Points on a hilly landscape, in no order, each with its height.
From any point a ball rolls to the lowest of the 2 points nearest to it. It stops when none of these is lower. Distance is the straight distance between rows; heights are no part of it.
z14 h=3.88: -0.37  -1.87  +0.91  -2.81  -1.71  +1.80  -3.14  -0.75  -2.23  -0.52  -1.11  -0.69  -3.21  +1.28  +0.64  +2.42  +0.40  -1.60  +2.87  -1.68  +1.38  +3.28  -1.59  +1.16  +1.20
z211 h=3.37: -0.11  -2.02  +2.17  -1.07  -3.58  +2.45  -4.82  -0.24  -0.19  +3.56  -1.66  +0.86  -3.34  -0.06  +2.59  +0.06  +2.37  -1.81  +4.79  -2.80  +3.07  +2.92  +0.14  +2.55  +1.93
z659 h=6.89: +2.33  -0.15  +3.49  +1.77  +0.73  -2.00  -5.84  -1.07  +0.64  +0.87  +2.82  +1.03  -2.11  -1.68  +4.33  +1.37  +2.97  +0.67  +4.36  -2.76  +3.74  -0.74  +1.87  -3.45  +4.00
z826 h=7.16: +0.08  -1.61  -0.21  -1.87  +3.95  -1.78  +0.91  +0.26  +2.30  -0.58  +3.57  -1.19  -0.88  -2.23  -0.66  -2.00  +0.17  +0.03  -4.80  +1.86  +0.64  -0.52  -0.65  -1.59  -0.90
z977 h=6.20: +1.23  +3.90  -0.20  -1.61  -1.56  -0.82  +3.32  -2.87  -2.27  +0.12  -0.60  -0.22  -0.86  +0.03  -0.66  +2.55  -1.38  -1.11  -3.59  +3.45  +0.60  -0.91  -0.64  +0.27  +0.36
z44 h=4.50: +0.58  -1.60  +2.05  -2.35  +0.64  +0.43  -3.30  +2.74  -1.58  -0.06  -0.31  -1.05  -3.13  -0.24  -0.51  +0.71  -0.85  -0.50  +1.49  +0.73  -0.02  -0.52  +0.44  +0.98  -0.02
z916 h=2.06: -0.75  -1.26  +3.33  -0.19  +1.44  -0.78  -3.36  +3.69  +2.89  +3.93  +1.05  +1.53  +0.63  -0.31  -1.85  -1.21  +0.80  -1.06  +2.45  -2.60  +0.39  -1.63  +2.34  +3.33  +1.01
z492 h=7.26: +3.01  +4.09  -2.12  +0.15  -5.21  +3.67  +4.27  -3.48  -0.57  +2.93  -2.06  -1.53  +2.23  +1.56  -7.99  +2.13  -1.08  -5.11  -4.21  +0.75  -0.47  +2.29  +3.00  +1.99  -2.95
z505 h=8.07: +0.81  -0.06  +1.26  +0.84  +2.36  +0.27  +0.45  +4.76  +5.31  +6.32  -1.59  -0.29  -0.72  -0.77  -6.07  -0.29  -1.40  -4.44  -1.67  +1.49  -1.35  -1.47  -1.22  +3.91  -1.38
z937 h=6.88: +0.24  -3.74  +1.67  +2.97  +0.98  +1.41  -4.26  +0.51  +0.02  -1.22  +3.52  -0.28  -2.12  -2.30  +8.27  -1.99  +2.32  +5.39  +2.59  -4.55  +0.81  -0.61  -3.11  -3.33  +1.27
z9 h=2.16: -0.67  -2.62  +1.12  -2.37  -0.10  +1.67  -1.09  +1.24  +1.09  +1.32  +0.02  -0.36  -0.74  +0.63  -0.12  -1.10  -0.98  -0.76  +1.48  -4.63  -1.46  +1.90  -4.31  +6.01  +2.71
z297 h=5.62: -1.45  +1.29  -0.90  +0.15  -1.16  -1.73  +3.81  +1.83  +4.15  +3.65  +0.58  +0.82  +3.72  +1.67  -0.13  -2.35  +0.46  -3.02  +0.49  -1.66  -0.96  -1.35  -1.01  +3.29  -0.32
z419 h=5.20: -3.03  -0.51  -2.17  -0.70  -1.50  -0.36  +4.61  -0.26  +3.48  -0.12  +2.99  -0.30  +3.42  +0.53  +1.75  -1.01  +0.15  -1.79  -0.68  -0.66  -2.43  +0.55  -1.06  +0.33  -1.46
z103 h=0.42: -3.18  +0.85  +2.35  +1.97  -1.03  -0.49  +0.05  +2.07  +1.77  +1.53  -1.37  +1.34  +1.43  +0.75  -1.35  +1.02  -0.90  +0.17  +0.53  +0.45  -3.16  +0.35  -2.31  +3.38  +0.21
z990 h=2.14: +1.45  -1.27  -1.05  -2.89  -2.11  -0.30  +0.07  -1.40  -0.43  -1.17  +1.57  +0.56  -0.59  -1.23  -0.82  -1.11  +1.53  -3.46  +0.42  -1.73  +4.06  +0.85  +3.14  +1.29  +1.76
z781 h=3.43: +1.06  -1.82  +2.29  -0.48  -1.12  +0.15  -2.49  +0.99  +3.20  +2.22  +2.79  +0.04  -0.44  -1.40  +1.82  -3.27  +0.32  +0.22  +3.69  -7.14  +2.03  -3.38  -2.35  +3.09  +2.65
z144 h=5.29: -0.44  +2.19  +0.03  +1.32  -0.53  -2.93  +3.43  -4.59  -0.07  -3.00  +4.11  +0.06  +2.53  -2.09  +4.52  -0.98  +3.11  +3.25  -0.72  -0.65  +3.21  -3.71  +2.45  -3.93  +0.75
z414 h=0.80: +3.43  +2.06  -1.94  -1.61  -3.20  -1.29  +1.48  -6.64  -0.89  -2.33  +2.67  +2.45  +2.15  -0.18  -1.23  -1.86  +1.90  -1.13  +0.69  -2.21  +4.78  +0.89  +2.66  +0.60  +1.25
z844 h=3.11: -3.47  +0.47  -1.16  -0.31  +0.22  +2.50  +0.11  +2.34  -3.14  -3.08  -5.41  -0.29  -1.61  +1.02  +0.00  -0.23  -2.72  +2.17  -5.04  +1.50  -1.61  +2.64  -2.27  -1.97  -1.12
z590 h=4.69: +2.34  -0.38  -0.34  -4.21  -2.46  +1.75  +3.53  -1.27  -0.99  +2.50  -1.02  -2.25  -0.58  -0.32  -3.91  +0.49  -0.30  -5.34  -0.03  -3.39  +0.07  +0.72  +0.04  +2.77  +2.04
z194 h=5.96: -0.40  -1.16  -0.17  +0.68  +1.65  -2.09  +3.23  -0.21  +1.06  -0.69  +3.36  -1.24  +1.01  -1.66  +6.09  -2.39  +2.17  +2.85  -0.20  -0.90  +1.82  -4.57  +0.56  -1.01  +0.21
z415 h=3.29: +2.04  +0.04  -2.14  -2.05  +1.15  -1.74  +0.57  +0.43  -0.83  -4.72  +1.70  -1.17  -0.24  -0.19  +0.33  -1.45  +1.53  +1.09  +2.66  +1.91  +1.24  -1.05  -2.67  -0.14  +0.84
z674 h=6.41: +2.65  +2.73  +0.37  +0.66  -1.62  -1.26  +4.17  -3.02  +2.00  +3.59  -2.74  +0.26  +2.92  +2.82  -4.15  +3.75  +1.81  -3.82  -1.95  +2.72  +1.17  -0.97  +0.75  +4.02  -0.71
z467 h=5.15: +1.31  +2.03  +3.45  +0.24  -2.97  -0.23  -0.72  -5.21  -0.33  +1.76  +0.27  +2.66  +1.91  +2.34  -0.55  +3.63  +2.82  -1.49  +3.35  -3.13  +2.72  +0.25  +0.88  +2.13  +3.44
z771 h=6.81: +2.39  +1.36  +0.79  +1.64  -0.82  -0.44  +1.91  +0.22  +3.56  +2.61  -1.97  -1.12  +1.29  +0.08  -7.10  +2.53  +1.27  -3.24  -2.35  +5.32  +1.04  -0.09  -0.35  +1.79  -1.34
z379 h=4.02: +0.47  -1.82  -0.51  +1.38  +5.01  -0.95  -3.44  +5.15  +1.76  +1.99  +2.47  +0.65  +0.21  -0.41  +1.37  -4.36  -1.74  +3.60  +2.27  +0.55  -4.19  -2.73  -0.68  +0.81  -1.35
z832 h=5.90: +4.29  +2.72  +0.68  -0.02  -0.95  -0.42  +3.88  -4.49  -1.13  +1.30  +0.21  +0.54  +2.48  +1.96  -2.98  +1.72  +2.51  -3.89  -0.23  -1.00  +0.93  -0.40  +0.81  +3.12  +1.35
z941 h=5.98: -2.82  +0.01  +0.17  +1.81  +1.13  -2.59  +0.59  +2.90  +5.25  +2.29  +0.92  +1.03  +4.50  +1.86  +0.50  -1.07  +2.53  -0.50  +2.49  -0.37  +0.51  -3.49  -0.77  +4.45  -0.34
z128 h=5.21: +0.95  +1.57  -0.37  +0.87  +3.57  -2.47  -0.69  +2.81  +5.67  +3.71  +1.27  +0.55  -0.37  -1.59  -4.53  -2.15  +1.94  -1.75  -2.65  +7.19  +1.29  -1.65  +0.76  -0.96  -3.54
z502 h=8.33: +0.55  -3.24  -0.75  -3.35  +5.46  +2.49  -4.61  +3.95  +2.22  +4.43  +1.17  -0.78  -1.90  -1.58  -2.09  -3.26  -3.59  +1.62  +2.84  -2.86  -4.12  -2.30  -1.26  +4.55  -2.41
z690 h=7.53: -0.70  -0.80  +2.95  +1.80  +0.54  -0.58  -0.96  +3.57  +0.41  +2.96  -4.06  +0.65  -2.96  -1.89  +0.73  +2.99  -4.55  -1.05  +0.04  -0.06  -0.87  +0.02  +1.14  +2.66  +1.81
z575 h=7.85: +0.79  -0.17  +1.57  -0.32  +0.42  +0.50  +0.32  +3.55  +1.76  +4.32  -2.53  -0.31  -2.82  -0.82  -2.50  +1.25  -3.39  -4.15  -2.70  -0.24  -0.41  -0.84  +0.70  +3.87  +0.81
z174 h=6.50: +1.81  +1.07  -0.57  +0.83  -3.54  -1.41  +1.22  -2.21  -1.55  -0.54  -0.79  +0.88  -0.70  +0.13  +1.24  +2.87  -1.38  -1.61  +2.16  -1.38  +0.58  -0.19  +0.14  -0.80  +2.78
z138 h=3.97: +1.39  -1.30  +0.67  -1.56  +2.25  -0.49  -2.29  +1.08  -2.70  -3.79  +2.47  -1.93  -1.34  -0.20  +3.24  -1.15  +2.36  +3.63  +1.87  -0.17  +0.79  -2.46  -3.22  -2.16  +0.10
z667 h=4.61: -2.38  +1.23  -0.92  -3.22  -2.02  +2.30  +1.97  -3.07  -2.88  -0.33  +1.34  +0.14  +0.31  +0.60  +1.87  +1.16  -2.31  +1.20  -3.59  -2.72  -1.48  +1.05  -0.46  -1.81  -0.12
z172 h=5.66: +1.80  +2.34  -0.72  +0.63  -2.02  +0.45  -1.75  -4.74  -6.15  -3.62  -1.17  +0.92  -2.56  -0.93  +4.09  +2.98  +1.50  +1.87  +0.04  +0.92  +1.85  +2.01  +1.42  -4.44  +1.98
z59 h=6.32: -2.18  -3.28  +0.81  -1.27  +1.14  +1.84  -3.49  +2.89  -2.69  -0.88  -5.09  -0.67  -3.39  -0.29  +2.52  +2.61  -3.57  +1.12  +1.31  -1.35  -2.23  +4.07  -0.46  -0.44  +0.58
z296 h=5.60: -0.52  -2.05  -2.36  -2.33  +3.31  +0.16  +0.21  +0.26  -2.76  -4.06  +0.62  -1.57  -2.32  -0.19  +0.86  -0.09  -0.98  +0.34  -2.25  -1.53  -1.00  +2.71  -1.95  -4.23  +0.80
z54 h=5.74: -0.94  -2.86  +2.93  +0.10  +4.85  +1.92  -2.80  +4.93  -3.04  +1.30  -2.76  +0.30  -3.94  -1.63  +1.00  -0.43  -3.34  +2.35  -0.90  +0.97  -3.42  -1.78  -1.11  -3.64  +0.54
z731 h=2.18: -4.14  +0.64  +1.56  +4.09  -0.28  -1.19  +0.24  +1.91  +1.28  -1.63  -0.33  +2.31  +4.70  +3.13  +0.32  -0.46  -0.47  +2.66  -0.40  +1.34  -3.26  +0.46  -1.85  -0.02  +0.06
z944 h=2.90: -0.04  +4.12  -1.63  +2.12  -4.18  -0.38  +2.45  -0.14  +0.16  +1.01  -0.90  +1.16  +2.88  +2.52  -3.03  +2.05  -0.35  -3.11  +0.16  -0.05  -0.34  +1.13  +2.74  +1.02  -1.53
z153 h=3.41: -1.00  -0.01  -1.25  -0.43  +3.72  -0.80  -2.12  +6.66  +0.98  +1.13  +0.15  +0.03  -2.59  +1.41  +0.93  -2.88  -2.17  +0.26  -0.93  +1.64  -2.16  -0.49  -1.16  +1.24  -1.54
z382 h=5.22: +0.00  -3.40  +3.15  +1.10  +5.84  +1.26  -3.63  +3.78  -1.34  +0.91  +0.27  +0.52  -2.80  -1.29  +2.81  -2.10  -1.54  +4.43  +1.47  +0.99  -4.39  -5.95  -0.16  -4.49  +0.48
z828 h=3.28: +1.71  -2.23  -1.14  -0.77  +2.39  -2.06  +0.60  +1.74  +3.46  +0.38  +1.99  +0.31  +0.70  -0.03  -4.13  -1.58  +0.50  -2.78  +1.74  +2.14  +0.26  +0.03  +0.38  +1.77  -0.38
z785 h=2.87: +1.76  +0.74  +1.79  -0.24  -2.66  -0.63  -1.54  -2.18  +1.67  +0.85  +3.28  +1.02  +2.00  -0.15  +3.63  -1.90  +3.87  +1.76  +4.46  -5.94  +5.27  -3.01  -1.84  +1.77  +2.15
z255 h=6.30: +0.02  -5.04  -0.06  -2.98  +1.45  +1.60  -3.37  -0.77  -1.20  -0.35  +1.07  -0.60  -4.36  -2.59  +6.63  -0.86  -0.24  +2.54  +1.67  -2.01  +3.25  -0.26  -0.14  -2.06  +1.44
z877 h=4.71: -0.02  +2.44  -4.17  -0.87  +0.77  +3.12  +1.60  -4.22  -7.52  -5.54  -3.90  -1.96  -1.22  +0.25  -0.72  +0.78  -2.07  +2.90  -5.14  +3.63  -2.19  +3.14  +0.14  -5.98  -1.94
z621 h=6.63: -1.20  -4.19  +0.90  +0.61  -0.71  +1.33  -1.60  -2.02  -1.62  -4.04  +3.06  -0.61  -1.73  -3.52  +6.78  -2.11  +1.87  +3.83  +0.55  -3.59  +2.58  -0.39  -1.41  -4.63  +1.37
z746 h=2.17: -3.94  +0.11  -0.01  +1.90  -0.20  -0.21  +0.73  +3.81  +4.09  +2.17  -2.46  +0.04  -0.81  +0.04  -3.97  +0.02  -2.81  -0.86  -3.27  +3.63  -2.34  +1.47  -2.57  +2.24  -2.29
z951 h=5.46: -0.63  +3.92  -2.48  -2.35  -2.35  +1.60  +2.67  -5.68  -3.74  -0.23  +0.38  -1.68  +0.08  +1.52  -1.08  +2.58  -2.72  +1.01  -3.78  +1.12  -0.92  +0.29  +1.59  -1.52  -1.65
z8 h=6.39: -4.82  -2.23  +0.00  +2.30  +2.35  +1.32  +0.91  +6.71  +0.78  +0.35  -3.38  +0.81  -1.29  -1.00  +2.12  -1.55  -2.67  +0.36  -2.79  +1.19  -5.01  +0.20  +0.36  -1.62  -0.65
z40 h=4.15: -1.60  +1.24  -1.22  -0.73  -2.47  -0.25  +1.01  -6.89  -3.04  -5.34  +2.53  +0.38  +2.10  -1.31  +1.84  -0.47  +0.27  +4.36  +0.73  -0.10  +1.08  +0.42  +0.93  -4.27  -0.71
z954 h=5.16: +0.41  +1.64  -0.98  -0.51  -1.01  +3.43  -0.99  -3.53  -7.26  -4.23  -4.66  -0.23  -3.95  -0.21  +2.32  +1.87  -0.87  +2.57  -3.47  +1.00  +0.36  +3.45  -0.07  -6.33  +0.54
z693 h=1.45: -0.92  -3.10  +0.94  -2.24  -0.90  +2.43  -1.43  +1.56  +0.37  +2.31  -2.84  +0.79  -0.17  +0.57  -2.50  -0.62  -0.65  -3.00  +0.72  -1.74  -0.37  +2.35  -0.52  +6.53  +0.01
z464 h=3.70: +0.31  +1.60  -2.95  +0.31  -0.84  +2.22  +0.35  +3.17  -2.88  -2.43  -6.57  -2.66  -2.26  +2.46  -1.27  +2.02  -4.03  +0.16  -6.68  +3.22  -0.14  +3.04  -0.57  -0.77  -2.86
z810 h=3.00: -1.51  +3.02  -1.03  -1.76  -2.43  -0.97  +2.77  -7.25  -1.28  -3.28  +2.81  -0.56  +3.20  -0.39  -1.38  +1.10  +1.34  +2.74  -0.44  +2.42  +0.96  +0.61  +0.58  -1.33  -1.99
z490 h=2.97: +0.31  -1.56  +1.82  -0.55  -0.09  +0.30  -1.10  -0.13  +0.76  -1.16  +2.98  -0.86  -0.17  +0.03  +2.34  -0.55  -0.49  +0.85  +3.25  -4.09  -0.66  -0.11  -4.37  +1.41  +2.36
z111 h=2.28: -4.03  -0.33  -0.65  +0.49  -0.54  +3.74  +1.11  -0.70  -4.42  -2.78  -2.44  -0.46  -0.12  +1.12  +2.33  +0.48  -0.34  +3.24  -2.86  +1.40  -2.92  +0.72  -2.06  -3.98  -0.52
z811 h=3.55: -3.24  +0.20  +0.58  -1.08  -1.46  +0.08  +1.44  +0.94  -1.41  -1.40  +0.67  +0.45  +0.39  -0.06  +4.27  +0.70  +0.01  +1.22  -2.50  -0.49  -1.19  -0.87  -0.99  -2.26  +1.27
z956 h=3.89: -0.17  +7.69  -2.43  +2.02  -3.37  -2.06  +3.54  -3.20  +0.98  +0.11  +0.43  +0.58  +5.27  +2.81  -3.54  +1.60  +1.24  -1.16  +0.59  +2.12  -0.14  -0.33  +2.43  -1.30  -2.97
z114 h=4.33: +2.82  -3.68  -0.58  -3.53  -1.95  +2.14  -0.73  +0.34  -1.93  +1.18  -2.41  -2.10  -2.81  -0.49  -2.10  +0.55  +0.48  -5.30  +3.89  -4.17  +1.38  +2.30  -1.59  +2.43  +2.88
z631 h=7.20: +2.84  +2.48  -1.31  +0.36  -4.46  +3.63  +2.85  -2.27  -2.68  +2.01  -2.85  -0.45  +0.98  +2.46  -2.45  +2.85  -1.43  -5.45  -0.46  -4.13  -1.43  +4.28  +2.84  +3.57  +0.81
z767 h=4.23: +2.00  +3.45  -3.31  +0.02  -1.97  +2.01  +1.06  -1.64  -4.70  -4.43  -3.76  -1.56  -1.37  +0.47  -1.87  +1.64  -3.15  +0.03  -4.68  +3.62  -0.14  +3.32  +1.19  -2.75  -3.52
z714 h=5.99: -1.93  -4.98  -0.35  -2.36  +3.38  +1.89  -2.62  +1.20  -1.62  -1.84  -1.27  -0.77  -4.58  -1.59  +3.99  -0.71  -2.22  +0.36  +0.21  -2.59  +0.38  +1.87  -1.25  -2.34  +1.46
z41 h=8.57: -0.55  -4.33  +0.85  -2.65  +2.96  +2.46  -5.91  +3.18  +0.73  +2.78  +0.65  -0.48  -3.89  -2.20  +2.53  -0.43  -2.23  +0.68  +5.44  -4.80  -2.20  +0.06  -1.27  +2.60  +1.18
z24 h=4.70: +0.76  +1.15  -1.59  +1.38  +3.48  -2.94  +0.86  +1.93  +8.08  +5.20  +1.84  +1.28  +1.84  +0.04  -2.71  -3.01  +3.34  -1.79  -0.08  +3.47  +2.08  -3.97  -0.39  +1.02  -2.53
z875 h=5.04: +2.35  -1.06  +0.53  -3.16  +2.38  +0.50  -2.22  +3.35  -2.99  -0.15  -3.47  -3.43  -4.28  +0.39  -0.72  +2.21  -2.18  -1.00  -2.65  +2.24  -0.23  +0.83  -0.79  +0.13  -0.89
z999 h=8.35: -0.82  -0.92  +2.42  -0.81  +2.99  +1.77  -5.40  +5.96  +1.78  +6.13  -3.16  -0.70  -3.79  -2.80  -1.69  -0.38  -3.88  -0.05  +0.99  -0.36  -4.53  +0.06  +1.80  +4.48  -1.54
z868 h=4.68: -3.07  +2.24  -3.38  +1.02  -0.98  -1.41  +5.47  -2.92  +2.79  -3.02  +1.99  +0.65  +3.35  +0.85  +0.32  -1.19  -0.12  +1.77  -1.47  +2.01  -1.99  +0.06  -1.42  -2.95  -2.16
z760 h=3.99: -0.01  +0.06  +0.36  +0.99  +1.47  -3.94  +1.35  +0.86  +4.68  -0.53  +2.99  +1.00  +2.14  -0.64  -2.46  -2.07  +2.52  -1.38  +0.86  +2.80  +2.32  -3.23  -0.11  -0.24  -0.99
z701 h=4.41: +0.94  +0.96  +3.19  +1.72  -0.19  -2.05  +0.15  -3.20  +1.09  +0.19  +2.74  +0.76  +5.30  +2.04  -1.66  +1.33  +4.50  -0.13  +3.16  -3.29  +2.31  -1.74  -0.37  +3.23  +1.95
z588 h=2.07: +2.75  +0.97  -1.05  -1.27  -2.60  -1.40  -0.35  -4.27  -0.46  -2.17  +3.44  +0.27  +1.35  -1.18  +2.60  -2.54  +3.28  +1.77  +1.94  -2.22  +5.27  -1.85  -0.44  +1.27  +1.79
z121 h=4.76: +1.62  +7.65  -2.28  +1.26  -3.48  -0.13  +1.83  -8.08  -2.33  +0.08  +0.37  +0.98  +4.80  +2.62  -3.36  +1.43  -0.24  +1.97  +1.03  +0.87  +1.32  +0.20  +5.28  -0.13  -2.31
z370 h=4.51: -1.66  +1.89  -1.06  +1.77  -0.84  -0.96  +2.66  -1.16  -1.07  -3.05  +0.21  +1.14  +1.50  -0.04  +3.48  -1.22  +2.24  +1.45  -0.86  +1.82  +0.95  -1.48  +2.15  -4.44  -0.08
z348 h=3.16: -2.31  +1.05  -0.87  +2.17  -1.96  +0.28  +2.95  +2.87  +1.17  -0.16  -4.22  +0.74  -0.29  +0.26  -1.70  +2.10  -4.33  -0.08  -2.95  +3.83  -2.76  +1.34  -1.50  -0.70  -2.12
z276 h=7.08: +3.56  +3.86  -1.40  +1.18  -2.95  +0.00  +3.27  -0.55  +0.12  +0.85  -1.72  -2.36  +0.97  +0.45  -5.64  +3.69  +0.35  -4.03  -4.55  +4.51  +0.40  +2.91  +2.03  +0.76  -2.82
z150 h=8.44: -1.32  -4.82  +0.78  -3.26  +4.49  +0.95  -4.16  +3.33  +1.39  +1.57  +1.06  -1.52  -2.04  -1.13  -1.37  -0.77  -3.04  +1.22  +1.14  -3.42  -3.63  +0.71  -1.48  +1.80  +0.12
z326 h=3.46: -1.82  +2.58  +0.76  +3.07  -1.44  -1.57  +0.34  -1.08  +1.21  -1.38  +1.90  +1.60  +5.69  +2.79  -0.40  +1.18  +2.05  +1.51  +1.65  -0.99  +0.71  -0.18  -0.42  +0.54  +0.11
z261 h=7.36: -1.74  +3.19  -1.89  -0.35  -4.85  +4.35  +0.77  -2.72  -3.57  +1.72  -1.58  -0.61  +0.30  +2.20  -1.15  +2.85  -3.13  -2.47  -1.27  -3.26  -1.78  +4.68  +4.07  +1.65  -1.11
z646 h=7.66: +0.23  -3.17  +0.85  +4.33  +5.04  -1.80  +1.31  +1.78  +2.72  -2.73  +4.78  -1.86  +2.95  -0.71  +3.05  -2.68  +4.06  +5.37  +0.13  +1.86  -1.10  -3.60  -0.71  -3.37  -2.80
z831 h=7.45: -0.25  -3.84  +0.21  +0.05  +5.12  -0.93  -0.88  +2.39  +2.32  -1.62  +5.43  -2.14  -0.49  -2.49  +1.95  -2.09  +0.97  +3.90  -2.00  +1.34  -0.70  -3.43  -0.72  -2.06  -1.23
z287 h=6.48: +0.71  +1.76  +2.53  +2.04  -2.63  -1.00  -2.92  -2.75  -1.04  -0.18  +1.48  +1.86  -1.11  +0.61  +5.21  +3.12  +3.43  +0.26  +3.77  -3.11  +1.97  +2.31  +1.22  -3.46  +3.27
z201 h=2.69: +1.25  +0.32  -2.61  +0.25  +1.57  -1.09  +0.56  +3.78  -0.23  -1.17  -0.52  -0.36  -1.40  +1.68  -0.48  -1.10  -0.64  -0.79  -2.89  +4.44  -0.26  +2.14  +0.33  -0.23  -1.81
z814 h=6.97: +1.94  +0.94  -1.19  -1.13  -4.62  +2.32  +1.05  -5.34  -2.42  +1.27  -1.00  +0.40  -0.17  +1.18  +0.13  +3.35  -2.04  -3.21  +1.53  -3.98  +0.53  +2.59  -0.21  +2.30  +2.64
z637 h=2.15: -0.37  -1.03  -0.55  -1.78  -2.83  +2.90  -0.20  +1.97  -1.08  +1.06  -4.93  -1.36  -1.56  +1.10  -1.90  +1.48  -3.30  -3.84  -1.51  -3.18  -0.82  +4.94  -0.45  +5.15  -0.51
z531 h=4.03: -1.69  +4.21  -0.06  +0.75  -1.48  -2.48  +3.83  -6.53  -1.14  -4.03  +1.43  +0.11  +3.40  -1.09  -1.11  -0.83  +3.62  +5.20  -2.98  +4.56  +1.13  -1.96  +0.94  -3.10  -2.30
z600 h=2.96: +2.10  -0.71  +2.21  +0.86  +2.85  -2.14  -3.55  +3.65  +3.94  +2.44  +3.16  +1.55  +2.81  +1.21  -2.01  -4.39  +1.79  +0.36  +3.75  -2.33  +2.70  -3.23  +1.50  +1.54  -0.69
z702 h=5.82: +3.45  +0.19  +2.76  -0.07  -0.24  -2.04  -1.06  -2.43  -0.68  +2.33  +0.86  +0.86  -0.94  -0.38  -0.12  +2.35  +1.13  -2.66  +2.86  -1.34  +2.38  -0.94  -0.17  +1.26  +4.75
z363 h=1.37: +1.18  +3.43  -1.46  -0.52  -1.13  -3.58  +3.06  -3.35  +0.60  -3.87  +3.08  -1.95  +2.48  -0.24  -2.72  +0.35  +1.76  -0.59  +1.27  +2.59  +0.83  -1.19  +1.08  -1.27  -1.14
z164 h=3.67: +1.02  -0.83  +1.74  +1.28  +1.71  -2.21  -2.80  +2.39  +0.67  -0.56  +2.42  +0.98  +2.11  +0.82  +2.46  -2.65  +2.13  +1.62  +3.61  -1.59  +2.39  -2.94  +0.13  +0.23  -0.26
z511 h=4.32: +0.93  -2.66  +1.08  +2.18  +2.67  -0.57  -4.20  +4.39  +0.40  +0.30  +1.56  +1.08  -1.44  -0.66  +4.15  -2.48  +0.29  +2.02  +3.63  -1.74  -1.76  -1.09  +0.84  -0.22  +1.15
z526 h=4.97: -2.57  -2.75  +0.23  +2.25  +3.55  -1.52  -0.06  +1.87  +2.02  -1.86  +0.43  +1.21  +0.64  -1.25  +0.57  -3.32  +1.83  +3.31  -0.80  +6.48  -0.04  -3.92  +0.99  -4.54  -1.50
z15 h=4.96: -1.51  -0.29  -1.60  +3.95  +1.44  -1.06  +2.95  +1.03  -0.05  -3.25  -0.89  +1.20  +1.30  -0.50  +1.22  -2.53  +2.54  +2.45  -2.82  +6.15  -0.56  -1.17  +1.60  -5.62  -1.35
z384 h=6.13: -3.13  -4.15  +0.73  +1.75  +4.25  +1.46  +0.19  +3.33  -1.45  -2.30  -3.17  +0.34  -1.97  -1.26  +1.78  -0.72  -1.23  +1.95  -2.49  +3.16  -2.87  +0.52  -1.00  -4.88  -0.36
z711 h=5.05: -1.28  -1.69  -2.31  -0.32  +0.95  +0.03  +2.25  -3.99  -2.52  -5.91  +0.99  -0.23  +0.56  -0.46  +1.73  +0.75  -1.17  +2.84  -1.61  -0.72  -0.34  +2.81  -0.98  -4.33  +0.14
z766 h=6.10: +1.53  +1.12  +1.18  +0.55  -3.65  +1.51  -2.99  -3.72  -3.22  -0.16  -0.06  +2.59  -3.65  +0.57  +3.16  +3.17  +1.09  -1.32  +0.17  -2.40  +2.47  +3.90  +1.69  -3.64  +3.03
z862 h=2.89: -1.77  -2.05  +4.21  +0.25  -1.50  +0.73  -5.59  +3.76  +1.02  +4.59  -0.18  +1.27  -1.86  -1.20  +1.04  -0.35  +0.53  -0.70  +4.41  -4.30  +1.16  +0.95  +1.61  +3.71  +2.35
z241 h=0.44: +1.49  -0.85  -0.67  +0.42  -0.89  +0.11  +1.21  +1.85  +1.88  +4.20  -2.24  +1.45  +2.11  +1.85  -4.21  -0.54  +1.35  -4.79  -0.27  +0.29  -0.66  +3.01  +1.17  +6.04  -0.44
z330 h=4.65: -0.52  -2.96  +1.33  +0.62  +4.65  +1.57  -2.86  +3.02  -2.66  -2.41  +1.48  -0.64  -3.77  -1.38  +4.39  -2.31  +0.57  +5.15  +2.16  -0.99  -2.54  -3.10  -3.23  -4.15  +1.37
z900 h=8.22: +0.27  -2.72  +0.91  -1.74  +3.22  +1.39  -3.06  +4.58  +3.47  +5.65  -0.90  -0.68  -0.63  -1.07  -4.93  -1.71  -1.96  -1.27  +0.93  -0.08  -3.28  -0.64  -0.90  +5.60  -1.42
z501 h=6.77: -0.21  +1.10  -1.14  -1.51  +0.09  -2.36  +3.72  -2.08  +2.25  +1.74  +1.14  +0.09  +0.71  -0.41  -0.92  -0.21  +0.35  -1.25  -4.29  +3.52  +1.45  -1.13  -0.57  +0.19  -0.95
z738 h=4.60: -0.42  +0.37  -1.21  +2.23  +4.53  -4.70  +0.56  +0.80  +4.10  -1.67  +2.13  -0.63  +2.25  -2.94  -0.34  -2.27  +4.18  +1.73  -0.30  +6.07  +0.54  -2.70  +1.04  -3.16  -1.77
z517 h=1.65: +2.26  +0.02  -0.46  +0.09  -1.01  -0.76  +1.15  +1.45  -0.69  +0.47  -2.54  +0.26  +0.86  +1.49  -1.64  +1.24  +0.10  -3.32  -1.56  +1.85  +0.79  +1.90  +2.62  +3.11  -0.53
z359 h=7.07: -1.87  -1.19  +2.21  +2.17  -2.78  -0.89  +0.02  +1.13  +0.46  +1.08  -2.58  +1.69  -0.98  -0.24  +0.82  +2.91  -1.90  -0.90  +2.58  -1.44  +1.35  -1.02  +1.80  +0.59  +2.73
z85 h=4.01: -3.90  +1.41  -3.28  +2.41  -2.88  +0.36  +4.30  -0.36  +0.25  -1.65  -2.64  +0.91  +1.85  +1.32  -0.05  +0.15  -3.14  +1.04  -1.42  +2.08  -3.10  +0.62  -1.15  -3.27  -1.56
z133 h=5.37: +3.53  +4.83  -0.35  +0.36  -3.67  +0.93  +1.53  -6.45  -3.04  +1.04  -0.12  +0.24  +2.36  +1.67  -4.21  +3.50  -0.01  -1.62  +1.16  -0.25  +1.48  +0.98  +4.07  +2.07  -0.05
z753 h=2.60: +2.33  -0.21  -2.30  -2.88  -0.47  -2.25  +1.62  -1.56  +1.54  -3.09  +1.25  -1.43  +0.70  -0.17  -3.92  -0.33  +0.66  -2.94  +1.25  +1.65  +1.21  +0.23  -2.07  +1.68  -0.08

For each start below, name the point where the ball stops.
z659 | z103
z832 | z241
z384 | z753
z297 | z103
z287 | z111

Call two points neighbours if one is among the 2 nearest of the other. Go from one point of each pair to the other, from neighbour to neighbour, staying as low as possible. Name the highest point that can't be avoided.
z693 / z103 | z941
z916 / z241 | z511
z810 / z693 | z781
z363 / z414 | z753
